Points on a hilly landscape, in no order, each with its height.
From any point a ball rolls to the lowest of the 2 points nearest to it. It stops when none of these is lower. Distance is the straight distance between rows; heights are no part of it.
j_283: [ -6  -3  29 -15  -8   6 -17 -27  -7 -26  -6 -36   3 -20  -5  24 -12  -6
 -21  27 -14  -3 -28   0 -29  22  18 -11 -25   0  13  25   5  -1]  h=442
j_698: [ 15   0  10 -30  18 -14  -7   0 -11  13 -41  -4 -19  17 -47   9  16  -8
  -4 -10 -25 -23 -21  29  19 -19 -40   1 -20   5   6 -36  -8  10]  h=750
j_633: [-47   3  36  -4 -24 -11  -8 -14   3   8  42  -3 -15  -6 -13 -16   9  15
  18  -2 -10   6   1 -18  -1  20  23 -10  17 -15 -12   4 -11  -1]  h=630
j_210: [-41  -6   6  -1  -1  -8  44  -7 -28 -16  27  -4   4  12 -18 -18  -6  -8
  -4  -3  -4  11 -19  -2 -13  29   1   4 -24 -18 -14  -2 -20   6]  h=171
j_928: [  1 -15 -24  20   1  -7  -5   0  24 -12  24  -6  18 -21 -36   6   0   6
 -54  -5   0  24  26  -9 -28  17  10  -5  -3 -11   3   7 -27 -27]  h=272
j_455: [  4  27  27 -10 -17  12 -19   6   8 -46   0  19   2  -3  -5 -27 -14   2
   1  19 -16   3 -20  20  45  -5   4 -13 -12   8 -23 -28  19  29]  h=600
j_618: [ -2   6  40 -32  -4   9 -26  14 -22  -2  -9   3   8  -6   6  15   0   1
 -28  17 -32   4  -9  32   8   4  -3 -22  -8   0  16  -2  14 -31]  h=544
j_402: [-16  32  15 -13 -15  26  38   1 -28  30  -1  15  -3  -6  43   5 -11 -34
   5 -13  15 -11 -38  15  -2  -1  -2   5 -24  24 -12   0  18  19]  h=65
j_417: [-20  22 -23  22  18  -3   2   2   3 -25  10 -11  27 -35 -15  29  -5   8
 -24   4   4  10   5 -27 -31  18  23 -20  -8 -11  -7  17 -20 -13]  h=293
j_974: [-23 -16  -8   2   3 -45  31  27  -3   5  -4  10   8   6 -23 -28 -14   8
  31 -24  -1  -5  18 -31 -10  22 -10  -5  32  -4 -11  -2 -38  -3]  h=152
j_951: [  3  12  11 -12 -36  -9   7  19  16 -40  12 -59  -9   0 -13  -4   5  15
   8   6 -13  10  35 -14  11  17 -12  12   3  17 -25  17 -24 -15]  h=386
j_526: [  6  31 -21 -36  12   5  29  39 -14  -5  11 -26 -16  37  29  18   3 -18
  -1 -11  -2   9  11 -39  -6   1 -16  19 -23   9  -6  -5 -12 -18]  h=510
j_343: [ 39  29  -9  15   0  -2 -42  -4 -20  -6   0 -18  39   4  -2  15 -11  -3
 -13  34 -18  21   5  -5 -27   5 -17   6 -18  26   1  21 -16 -24]  h=130
j_821: [-15  -9 -43   3  37  -2  11  19  27 -11   8   3 -21 -48  16  10  -1  18
  19 -26   7 -16  20 -37  41  -1  -3  14  -3  16 -33  11  15  14]  h=410
j_943: [ 22  16 -14  -6  -2 -16   7  11 -10  15 -24   5  21  10  26 -19 -10  -3
  18 -23  19 -19   9 -27 -25 -11  42 -13  57   6   8  -2   6   2]  h=347
j_681: [ 19 -22  -6  -7   8  -9  10   7 -19  24 -14 -10  25 -25   7 -24 -18   7
 -65  10   7  24 -23  14  44  -9  -5 -20  18  16 -11 -31  34 -23]  h=290
j_712: [ 16  -2  15 -47 -10  -2  -8 -31 -36   3 -30 -33  25  -7  33  -2   2   1
 -11  24  -1  -2  -6  36  25 -17   6 -17  29  14   3  -8  31  -7]  h=593
j_772: [ 17   4 -28  41  -6  14 -21  -5  -2  10 -14  -3  22   0  -1  28 -17  21
  -7  16   8   2  21  10 -18   1  -3   0   7   9  12  14 -11 -37]  h=40
j_227: [ 23 -16  10  -3 -22   6   1 -21  17 -17   8   2  -4   6 -17 -18  27  -8
  38   6 -10  -2   3 -15   7 -21  -8  10 -17  15 -21 -11   5  28]  h=405
j_502: [ 18  11   3   9  19  21 -45   9  25   5  24 -14  -3  28   3  23  11  31
  -3  54  -7  11   1  23 -11  -8   7  12  28 -12  30   0 -17  -9]  h=282
j_551: [-16  24   0 -26   3  14  22  15 -32  -4  -7  30 -39   2  56  14 -24 -28
  24  -3   3 -16 -29   1   8   8 -16  13 -25   0  10  26  25  21]  h=158
j_964: [-15  10  16  18 -23  -5   6   7  35   6   3  34   8   5 -27   6   0 -19
  -1 -13  14   3 -17 -12 -44  -1  24 -25   6  -6   5   4 -10   2]  h=605
j_686: [ -3  11  -6 -15 -16 -12  20  16 -19  -6  -2 -16 -18 -29  16  18 -19   4
 -19 -31 -20 -10   6   3  32   8 -13  -6  12  24 -22 -31  -2  10]  h=303
j_961: [ 13  20 -47  43  25 -27  17 -19  -8   4 -14  21   4 -39 -25  -2   8  -7
 -10 -27  -2 -20  17 -28 -24  25  23  22  44 -14  13  11  -3   9]  h=390
j_354: [  6 -29  -1 -35  -1   0  -7 -37 -39   7  -6 -11  17 -12  18  -8   9  -1
   8   2 -10 -10   1  25  37 -33  -5 -14 -13  10  -9 -32  27  18]  h=550
j_127: [  6 -15 -28  29 -19  -5  18 -18 -34 -10  29  10  23 -13  -8  -3 -15   8
   7  -9 -13  -3  15  -6   2   2   9   2 -16   1 -11 -25  -2  10]  h=155
j_481: [ 21  41  18  18   5  12 -27  -6  52 -21   2 -17  -2  16 -24  21  -6  18
  13  43  11  -1  -2  23  -4  -1  22   7  35 -15   9  -7 -13  17]  h=243
j_483: [-25  19  -3 -10  28  18   0  19 -33  14 -16  23 -43 -11  28   8   9  -9
 -25   4  -8 -16 -21   0  10   2 -20   2 -15  -8  32  29  19  34]  h=206
j_52: [  7  35  30  -9 -12  12 -21   0  42  -7   8  31 -18  26   7  -6  22 -30
   5 -13   2  23  -5   4 -12 -18  19  13  16 -28   6   0  23   6]  h=247
j_906: [-43  28 -21  15  38 -21 -28   6  -5  -5   1  -9  21 -55  -9  12  -1   7
  -2 -24 -10 -23   7 -33 -12  16  11 -15  -4   0 -32  15 -12 -19]  h=324
j_416: [  1 -18 -17  -4   8  23  14 -22  10 -11   2  -1  -7 -22  16  32  11  13
   7   3  20  -5 -14 -31 -15  -2   5  -8 -26   7  -2  22   4  15]  h=686
j_668: [-22 -28  -6  -5   4   6  49  18   1 -21  34  13 -18 -18 -14  -6  16   5
 -27 -10 -24  17  10 -37  23  30 -25   6 -18   1 -10   7 -23   0]  h=237
j_234: [ -4  -2 -28   8  18 -12  20  33 -21  10 -16   7  -1   7  31 -19 -18   1
   3 -11  12 -12  10  -8 -16  16  26   1  39  -7  29  20   1   5]  h=368
j_184: [ 32   2 -44 -13  11  -2  35   8 -20   9 -27 -18 -42 -22  20  27   3  19
  -2  11  18 -16  -8 -11  29   0 -26  16   1  10  22   9   2  12]  h=294
j_420: [ -7 -57  -4 -29  12  -9  -2 -41 -14  -4   0 -10   0  14   5 -11   3  -8
  39   9  -3 -17   1   2   3 -20  14  -5  -4 -11   8 -13  15  36]  h=517
j_487: [  3 -11   3  -5  -1  11  35 -32 -25  -8 -20  12  21  17 -15   8  16 -15
  11  -1  12   2 -33  24  -2 -14 -23   5 -42   1  -4  -2   6   6]  h=683
j_643: [-26 -21  51 -21 -16 -23 -49   0  31  23  25  21  11  10   4 -25 -10 -22
  16 -18   0  13   1  -2 -25   2   4  -6  17 -14  -4   5   5 -17]  h=304
j_971: [-56   7  -4  22  12 -26 -37   7 -27  -8  -9  23 -22 -26  -1  -5   7   3
  18 -13 -20 -19   7   3  13  14  -5 -15  -3 -32  17  40  -1 -16]  h=514
j_195: [-18 -15  -4  16  12   7 -15 -23  16  -2 -12 -25 -20 -29 -12  24  21  32
  25 -10  -1 -24   9  -6   5  -3  -6   8 -18  -4 -14  12   6   1]  h=666
j_270: [  0  38 -41  23  37  28 -12  -5  25  11  14  15  -2 -47   8  39  -6  -5
 -33  -6  11 -13  -8 -12  12 -17  16 -13 -36   8 -12  12  24 -18]  h=729
j_200: [  0  16  47 -23 -13  23  -7   4  -1 -23  15  -3  10   6  12 -19 -16 -16
 -27  14 -21  12 -17  27  26   7  14  -2  12  11  -5 -12  27 -11]  h=575
j_16: [ 38   1  -7  15   2  -5  -9  -7 -13  11 -15 -25 -14   1  14 -17  25 -12
  -7 -20  -8   6  28 -27   9   4 -15  56  35   8  10  41  25 -19]  h=140
j_260: [-19 -10 -26 -28  25 -37  16  45 -27   0   1   1  16   8   5 -16  -5  13
  13   0  -7  -8   2 -26 -16  14  -2 -36  11  -1   7  -9 -44   1]  h=120
j_921: [-12  21  14  -3  -5  12   4  -6  25 -13  24  19 -16  27 -22  12  17 -10
  -4 -12 -14  13   5   9   2 -18  30  -9  -3 -33  13 -27  16 -21]  h=218
j_567: [ -8  -3 -41   0  39  16  34   5   5  10  -6  27 -32 -39  26  24 -10   1
 -12 -17  16 -11  -5 -30  51   0 -20  18  -8  10   0   6  49   1]  h=387
j_747: [-30 -32  44 -22 -11  21  -9  23  -3   9 -14   6 -18 -24  20  11 -17  -4
 -37  -1 -12  -3 -20  36  12   7 -22 -14 -17  11  21  14  20 -11]  h=506
j_249: [ 39 -34 -15  -4  -7 -39 -30   1  26 -17   7 -26 -13   7   1 -16   8  -2
  30  13  -6   8  33   0 -11   7 -30  31 -11   0   4  28 -35  26]  h=132
j_896: [-48 -35  19   2  -7  -9  -2  22  -2 -11 -19  17  -5  -8  -1 -13 -36   5
   7  -3   4 -14 -23  47  21  11 -14 -17 -17 -12  15   6   2   0]  h=468
j_792: [-26 -17  21 -30  20  -8 -29  12  51  19  24  13  22  14  21   6   5 -16
  -6 -25  29  28   3 -18 -46  -1  14 -18   2 -30  -6  -7  -6 -19]  h=274
j_268: [-22 -42  -8  26   2  -7  28  11 -10 -12  12  18   8 -21 -36 -16  15  -2
 -38 -13  -7  24  16 -22 -17  29 -20   5  -6 -13  -6  20 -30 -18]  h=254
j_434: [ 36   0  -3  -4 -36  34  19  -5  20  20 -14  -5  -9   8  -6   8  14  19
 -21  33  -7 -14   3   3 -18 -17  22 -23  16  20  51  -1 -17  13]  h=540
j_500: [  0 -23 -24  26 -17  18  15 -21 -15  17  42 -11  38 -24  26  -7 -31  21
   4  12   3   7  11  -8  -7  13  31  -2  -1  21 -29 -20  -7  20]  h=200
j_956: [-27  -1  30  15 -15  -1 -25 -19   9 -16   7  -9 -31 -30 -24  -7  45  11
  13  -9 -32  -6  19  -2   9   4   0   5   2 -12  -7  25   0   6]  h=646
j_209: [-26   3  -3  21 -11 -22 -18  11 -17 -11  21 -18 -26 -12   9   3 -35 -21
  36  -3 -17  -9  11 -16  -9  27 -25  27 -40   3  -4  42  -9  -1]  h=316
j_920: [-36  15   1 -21  19 -16  -1  24 -19   6  -8 -22  -3 -44  15  19  -3  12
  -1 -25   2 -25   6 -24   8  15 -17 -19  -4   4 -34 -10 -12  -3]  h=365
j_883: [  9 -19  -5   1  -8  -9  13 -18  26  -6  32  15  15  21   5 -11  -7 -20
  -2 -21  19  17  10  -5 -33   3  10  23  -3 -29   2 -18  -5   8]  h=363
j_132: [ -1   0  10  29  12  13 -11  -6 -25  41 -14  -7 -17 -30  18  -8  24  -5
  -4 -31  -5 -23  22 -22  14  -6  -4  37  33  11  -1  16  41  -6]  h=92
j_282: [ 51 -20 -23  10  -5  28  -4 -17   6  30   1  27  34   7  21 -16  25  15
 -17  29  16  18   9 -10  -2 -32  25 -16  21  21   7  -7   6  11]  h=494
j_370: [-29  20  10 -10  14   1   3  -8  -7   4   8 -32  -6   6 -16   5   9  13
   2  25   6  -1 -23  13   6  12   3  -3 -25 -15  -9 -16 -23  11]  h=127
j_980: [ -1  -9  13  -5  19  13  16   2 -14  24 -13   4 -11 -15   5 -25   5  -5
 -49  -6   4   5 -29  -4  43  -1 -12   5  -7  12  -9  -2  23   5]  h=327
j_318: [ 10  -7 -39  15  16  20  38  -1 -26  -6   5 -28 -13  33  29  25 -20  21
  -7   8  43   0  -3  19   8   3  -1  16 -16 -17   9  -1   9  -9]  h=271
j_296: [ 19   2  22 -22 -29  35  15  14  34  16 -27   8 -17  12   6  16  17  16
 -16  18  18   1 -13  12   4 -21  -8 -25  10  26  22   8  11 -21]  h=577
j_207: [  6  26  11 -14 -21 -36   0  24  26 -41   5 -30  21  20 -20 -10   0 -12
  -7  11  -4  33  27 -13 -20  12   5  -6  25  -5 -11  10 -38 -13]  h=413
j_716: [  2  -6 -24   3  15 -13 -17  19 -30  12  -4 -26 -19 -11  33   9  -3   1
  28   0  -9 -19  15 -26  -3  20 -24  35 -20  15   5  37   3   1]  h=275
j_806: [ 40  -3 -56 -11  26   2   1  -4  20   6  26  11 -20  15   9   6  29   1
  12 -12  -9   7  24 -27  -1 -15  21  26   7  -6  11  -9  -5   9]  h=443
j_172: [ 21  27  -5   2 -17 -21 -23  21 -50   4  -2 -18  33   1   7 -14 -34 -10
 -13  30 -38   2  -5   1 -11  19  -1 -16 -13  21   8   5 -22 -10]  h=212
j_763: [ -8 -13  27 -26  11   1 -29 -46  -5 -26  -8 -34   0   3  15  10  -4  -6
  23  13  10  -1 -21  13 -23   8  13   7 -15 -18   4  22  28  13]  h=471
j_976: [ -1  11  -7  -8  -7   4  40   4 -14   3  18  36  -5  10  21 -15 -30 -23
  11  -7  -2 -12 -31  -2   7  -2  22  -6 -23   6  -8 -29  13  29]  h=156
j_297: [  2   3   6   7   8 -11  36  13   1  -4 -19 -12 -14 -33 -31  -2   2  17
 -22 -27   3 -17   0 -13  44   6 -13   3  20  13 -28 -28  -6   0]  h=350
j_13: [ 16 -13  16  -5  -5   5 -13 -29  -2 -13  -8   3 -16  -9 -47  17   2  -8
   9   8 -28 -17 -30  15  19 -15 -19  -2 -55   6   9 -26   6  18]  h=724
j_560: [-14  50  21  -7 -28 -31 -27  21  27 -27   0 -12   2  24 -28  12 -11 -15
  27  -2  -3   7   9   9 -16   0   3 -14  25 -17   4  17 -16 -39]  h=437
j_247: [  1  22  34 -24 -17   8   2  18  -3  31 -14   0   6   9 -29  12  36   0
 -13   5 -24  -1   2  -3 -18 -15  -6 -36  17  20  13  -7 -34 -27]  h=546
j_995: [ 12 -33   9 -23  16 -19 -27 -33  -6   5 -30 -27 -18  13  -8  -1  -1  -7
  28  15  -1 -22  -9   5 -30  -6  22  -4   9 -17  35  13   9  24]  h=496
j_765: [ 11 -18   8   7 -45  13  28  -7   4 -12  24  -3   0  29 -17 -14 -22 -18
  34  -1 -15   0  13  14  17 -18   1  14  -7  12 -16 -37  11   6]  h=440
j_138: [-12   0 -23 -17  25  10   9   8   7 -15  19  14 -32 -10  25  -4  36  -1
  12 -21 -14  -6  19 -39  17  -2  10   9   8  -3   3  11  15  17]  h=429
j_972: [-17  -9 -15  30  14  33 -14 -21  24  16   9  31  -6 -52  26  32   6   3
   7 -15   3 -22   1 -20 -13 -21  26 -11 -21   7  -5  19  26   7]  h=706
j_881: [ 17  26  -6 -20 -22   0  37   7 -11 -13  10  -1 -21  -8  17   1 -21  -3
   3   4  -7 -16  -9  32  31 -13  -6   2  -9  23 -17 -34   0  39]  h=228
j_770: [  8   8  21  15  -9  18   3  -9  51  -2  12 -22  -6  40 -49  16  -6  11
  20  34  14   6   0  19 -12  -9   1   8   3  -5  -4 -30 -26  12]  h=201
j_240: [ -6   0 -11  -9  -6   9   9   5 -20  -4 -10  -9 -63 -23  19  36  14  10
 -10   4 -14 -21   7  12  23  10 -29  18 -19  -3  27  36  10  18]  h=250
j_208: [ 10 -20   6  -4   9  11   1  -2   4 -12 -11 -19  14  18   1 -32 -11  14
 -32  24  21  27 -19  42  63  -6 -13   5  11   6 -20 -23  29 -18]  h=248
j_592: [-27 -18  14  -4  -3  -7  -8  -8  -6   2   1 -11   5  26  31 -18 -25  10
  25  26  27   8 -11  43 -16  25  26   3  21 -28  11  25   8   2]  h=419
j_828: [-13 -23  14 -14   3  16  24 -21  28 -23 -18  -2  -3 -13 -28  -1  22  30
  -7   5  31  -3 -19  11  37 -12  -8 -32  -9  -9 -23 -24   2  17]  h=647
j_536: [  9  21   5  -6  -3  42  10  13   9  15  -8  30   7  -4  19  15  22  -4
 -39   1   6  15 -13  -8  11 -21   4 -26  -2   8   9   8  14 -30]  h=573
j_694: [-23  10  -2   4 -20  -5   2  22  -3 -42  29 -39 -23 -16   9  11 -23  -1
  19 -16 -31   3  33  -6  24  19 -20  30 -19   1 -28  24  -1  -7]  h=352
j_626: [ 26 -32  15 -18 -10  -3 -28 -26 -22  -9 -15 -32   9 -27  26 -22  -9  18
 -13  11 -18  -3   9   8  20   4  28  -8  27  10  21  16  35  -9]  h=624
j_49: [ 44 -30 -38  30  -5 -18 -20   8  18  11 -22  18  24  13 -14   6 -20   1
  13  -2   3  -4  31  -1 -26 -15 -23  -2  -6  12  21   8 -19 -12]  h=115
j_21: [ -3   9  -7  43   0 -18  27  -1 -16   4 -21  17   2 -34 -38 -17  -3  13
 -13 -26 -10 -24   7 -21  10  15   9   5  31  -3  -5 -12 -18  19]  h=376
j_463: [-44 -15 -10   3   2  10  57   2 -27  11  29  16  -4 -13  15 -10  13  -1
 -11 -21   0  15 -13  -4  17  26 -35  17 -27   5 -39 -11 -27  19]  h=207
j_67: [ 16 -29 -10  11 -11   6 -12 -28  21 -26  41  -9  14  10  -3  21 -40 -19
  -8   1   1  33   5   9 -20   0   3  16 -43 -21  -5 -13  -2   1]  h=381
j_302: [-22  -4  -2  38  15  13 -35  30  26  20  27  28  -6  16  27 -22   4  15
 -15  23  13  31  15   3 -11  19  -5  17  19 -21  12  28 -22   2]  h=334
j_186: [ 12 -14   8 -12 -20   7   2  16   7  16  -6  10  18  22 -44  11 -10 -16
  -4   3 -23  -1  10   2 -29 -19 -13 -22 -21  17  19 -15 -19 -32]  h=505
j_173: [-15  -6  -8   0  17  10  19  -4 -33   4 -17  18 -18 -41  40  16  10   3
 -39 -19  21  -1 -20  -1  41  -1 -23  -2  -8  -3  -9  15  42   0]  h=359
j_993: [  4  22  26   8  -8 -26 -25 -14  28   4 -16 -22   9  46 -49   2 -19 -20
  29  21  14   1 -17  33 -24  -9  -6   5  11 -17   5  -8 -21   8]  h=148
j_918: [-16 -47   7  -1  -1  10  38 -23   1 -23 -29  17  22  -4 -24   1   4   6
   5  -4  26  -7 -23  40  13 -25  -8 -22 -12  -3   2  -3  10   1]  h=664
j_366: [ -8  23  25 -30 -17 -26 -15  14 -10 -26  -1 -13 -20  36 -13  -3 -20 -24
  23  -3 -16  -2 -10   8   0  -3   3 -10  -7 -15  15   0   8 -19]  h=464
j_329: [ 35 -35  -1 -10 -23   7   3 -13  21   1 -16  -2  12   7   6 -19  -4   5
 -11  20  12   0  11   2 -11 -16  39 -28  32  17  32   9   6  19]  h=516
j_311: [  6   4  -5  32   8 -35 -24  15  11  -4  -6  16  34   2 -10 -33 -23  -8
  -3 -11  11  10  15  -7 -10   6  -5   8  10   3 -17  -1 -21   7]  h=59
j_619: [ 35  30 -12   3 -20   3  11   1 -21   3  -3 -41 -12  31  11   4  14   7
  21 -18 -11  -9  45  -6   7  -8   3  40  38   8   8   4  11 -19]  h=182
j_667: [ 48 -19   3 -14   0 -11 -30  11  30  -6   0 -29   0  33  24 -19 -11  -1
  10   7  16  23  30   7  -3  -5 -23  39   4   9  -4  11   2   4]  h=175
j_224: [ -7 -14  25  18  11  30 -23 -26  11  24  -8  10 -14 -15   5  -7  34  -6
 -16 -16   6   0   9   6  -1  -1  25  27  26 -21  16  15  41  -3]  h=142
j_909: [  7  36  17 -13 -13 -12  16  26   1  15 -13  19  12  32   1 -23  -5 -33
  19 -24  11 -10  -8 -24 -14 -12  25   3  35  13 -10 -10  13 -10]  h=318
j_393: [ -6  15  13  -3   8  15  -1  -4  -9  37 -13  16   7 -20 -12  36  13 -13
 -13 -33   4 -11 -13 -14   0 -18 -27 -13 -17  21 -31 -40  10 -26]  h=781
j_401: [ -9  33  -9 -39  -2 -10  18  25 -21 -41  15 -31 -21  24  11  20 -24 -11
   8   8 -13   2   3  -4   9  16  -9   6 -29 -14   3  -5 -10 -14]  h=488
j_767: [  2  -9  16   7 -15   8  23  16  16  -5   1  -6  -6  12 -28   8 -32 -13
 -11 -15  -5  -4   4   3   0   2  -2   4 -13  10   0 -23  -2 -13]  h=472
j_789: [  3  22 -10 -19 -38   5 -12 -19 -38 -18  -5 -10  11 -14  34  43 -14  10
   9  26 -21 -14   9  37   2 -16   8 -37 -17   1  23   0   6  -7]  h=373
j_641: [  1   6 -31  33   7  27  32  -5   1  10  23 -14  12  -2  21   6 -26  33
 -15   2  37  11   6  -1   6  10  28   8   5   4 -12 -14   2   9]  h=238
j_409: [-25  17  -9  16   6 -20   6  11 -42  33 -20 -20   8  18  33 -18 -29  18
  14  15  31 -12 -15  31  -8  21  20  -2  25 -13  19  11  -1  -5]  h=394
j_320: [ -2 -22   8  -8   9  -4  21 -24 -24  -9 -14  31  -5   3 -39  22  -5 -29
  18 -15 -22 -18 -22  11  -2  -3 -36  13 -41  -4   9 -29  16 -12]  h=703
j_897: [-10  -1  -7 -18  39  -4 -26  29  29   6  -3  13  10  35  22  -1  29   2
   5 -10  29  17  -2 -24 -26 -14  -1 -19   5 -16   2  10 -15 -10]  h=249
j_139: [-14  36  44  28 -24  15   3   3   7  30 -16  34  21   3 -41   2  19  -7
 -11   8  -8  -1 -25  11 -19  -1   9 -21  22  11   7   0 -19 -21]  h=582
j_768: [ 12   6 -10  24  22  18 -42  33   9  38  15  15 -18  56   1  -3  13   6
 -13  37  -1  28   6  19 -23   3 -11  20  -4  -9  25   0 -18 -11]  h=313
j_825: [  7 -13 -18   9   9 -12  32   2  -3  -7 -10  19  11   7   2 -33  27   6
  31 -27  12  -3  16 -26   8  10  -8  17  37  10 -31  -1  -6  17]  h=181
j_916: [-36  11  23   3  -6  -9  12   3  31  -4  16  21  -8  -3 -30 -11  29   4
  23 -35  15  -3   4 -27 -12   2  28 -14  26 -21 -27  -7  -7   3]  h=619
j_563: [ 26  23   7 -37 -34  -7  -5  -6 -29 -16  -5 -30  18   1   1   3 -21  -8
  -8  35 -36  -1  -7  11  -4   0  18 -27  -7  24  20  -2  -2   5]  h=284
j_432: [ -2  -7 -16  24 -12   2   8  15  11  24  37  14  14  28  26 -32  -7  -3
 -21   1  16  32  14   2 -21  11  25  14  26 -15   9  -2 -14   4]  h=348
j_457: [ -5  18  16  -1   9 -52 -28  14  15   1 -13 -16  16  24 -29 -16 -39 -14
  11   1  26   6 -15   3 -37  10   1 -11  17 -17  -4   9 -32   1]  h=102
j_315: [ 11  -2  26  -5   2  12 -18 -11   8  22 -25   1   2   3 -25  21  20   6
 -15  -8  -8  -9 -13  33  30 -35 -45 -18  -9  13 -19 -44   9 -22]  h=783
j_79: [ -1  35  -4 -35  12  16  -3  33 -18   2  -4  14  -5  23  40  25  23  -1
 -15  -7  -6  10   2  -3   3 -14 -20 -19 -21   4   5   1  -6 -34]  h=541
j_485: [ 39 -18 -28   9  -9 -29  10 -15  22  -4  -9   6  -5   1 -24   0  14 -11
  33  -4  -7   3  28 -26 -39  29 -33  40   8   2   8  13 -37  21]  h=95
j_490: [ 15 -21 -50  10  23  14  52 -11 -24  25  -1  -6 -34  -3  21  16  -9   7
 -31  16  30  -5 -22 -11  10  15 -30  32 -19   1  14  18  13   1]  h=301
j_608: [-33  -4  17  20   6 -18 -41   4  -1 -34 -21  20  -6  -6 -14 -11  -7  10
  10 -11 -17 -14 -10  29  23  -7  -5 -12 -14 -32   9   5  15   2]  h=495
j_794: [ 10 -28  25   1 -13   2   0 -33  21  15  11  12  24   5 -30 -23  29 -13
  10  -3   3   7   1  -8 -23 -23  20 -11   6   8 -19 -22 -10  27]  h=371
j_489: [-16  16 -12 -23  32 -13  19  21  -9  26  -5  -4   4  12  -2 -15  11   5
   7   4   5 -16 -35  -8   4   3   1 -26  -7   7 -11 -26 -31  34]  h=60
j_726: [ 52   4 -24  -4  -7  14 -14  -4  11  16   5  19   4  -1  15  -2  37  12
  13   2 -14  -4  32 -25  -2 -40  22  -3   8  28   7  -7  14   7]  h=466
j_392: [ 34 -28 -12  -2  16 -11 -20 -10   8  -3   8 -27  20  39   6 -39 -15  -2
 -19  14   6  32   6  13  23  -8   1  22   4   2  -6 -16   7   3]  h=211
j_598: [-28   8  37 -19   9  24  -1  -8  35 -19 -21   9  -4 -10  -3 -26  19  13
   4  19  15 -10 -38  32  35  -5   7 -21  -5   6 -15 -19   3  39]  h=626
j_44: [ 12  41  22  29 -19  -3 -28 -10  -3  27   8  29  13  18  11 -14  14 -26
   6 -11   1  10   1 -15 -21 -10  17  11  28  -2  -2   1  13  -7]  h=281
j_732: [ 50  -5 -41  33  10 -24 -11 -19  13  -4  -9  15  10 -11 -28  17   8   0
  30  -6   7  -3  21 -20 -16  -8 -21  27  -8   5  -9  -5 -16   8]  h=128
j_603: [-52 -32  33   9  -5   4  -1   8   1 -12  12   3  15  13  -2 -14 -35  22
   6  26   7  18 -10  67   3  17   7  -5  18 -25   3   0   5 -21]  h=441
j_64: [ 15  -9  -8  -1  21  12  14  17   8   7 -15  24  17  16   0 -20  28  -7
   5 -12  21   8 -15 -28 -16  -6 -12  -4  -2  18 -12  12 -11  -1]  h=215
j_242: [ 18  16 -34  -3  20  13   1  -7 -12   3  -7  20   5 -27 -10  50   6  -7
 -13 -18  -3 -19  -9 -22   2 -16 -19 -13 -42  13  -6 -15  12 -19]  h=753
j_549: [-12  -4   7  -1 -11  11 -21  -9   2 -42  32  -9   7   1   2  27 -20  -5
  -8  26 -26  20  -5  17 -16  15   4 -10 -32 -11  15  11   4 -16]  h=409
j_38: [-14 -16  38  -9  -7   1 -37 -13  23  31  14  15  31  27 -17 -22  10  -4
  16  19  -3  20 -11  17 -17 -13   8 -13  21   3  -7 -11  -9   1]  h=337
j_269: [ 22  12 -14  40  17 -23 -24 -19   4  11  -2  17  24 -42   3 -28  21   1
 -11 -25  16   3  19 -30 -29  14  27  10  35 -17 -15  15 -11  22]  h=402
j_251: [ 12   2  -5  15 -17  -6   1  -6 -33  35  -2 -28 -33  12  10  -3   7   6
  29   0   0 -23  21   1  -9   6  -5  35   8   1  13  14   1   0]  h=227
j_555: [-14 -14  22   4  -6  14  -6 -24  13 -19  -4  -3  -1   4  -4  -2  17  15
   5   0  14  -1   5  21   4 -11  21 -10  21 -27   7  -5  27 -14]  h=180
j_542: [  0  11 -14  44  -2  -5   4   9  -2 -17   2  17  20  -1 -21 -20 -13  24
 -11  10  -4   9   1  11  16   5  -3  -9 -17   0 -13  -8 -20  14]  h=106

For each start below, name the point where the ball stops.
j_79 -> j_132
j_416 -> j_489
j_420 -> j_311
j_806 -> j_485
j_592 -> j_132
j_767 -> j_489
j_906 -> j_489
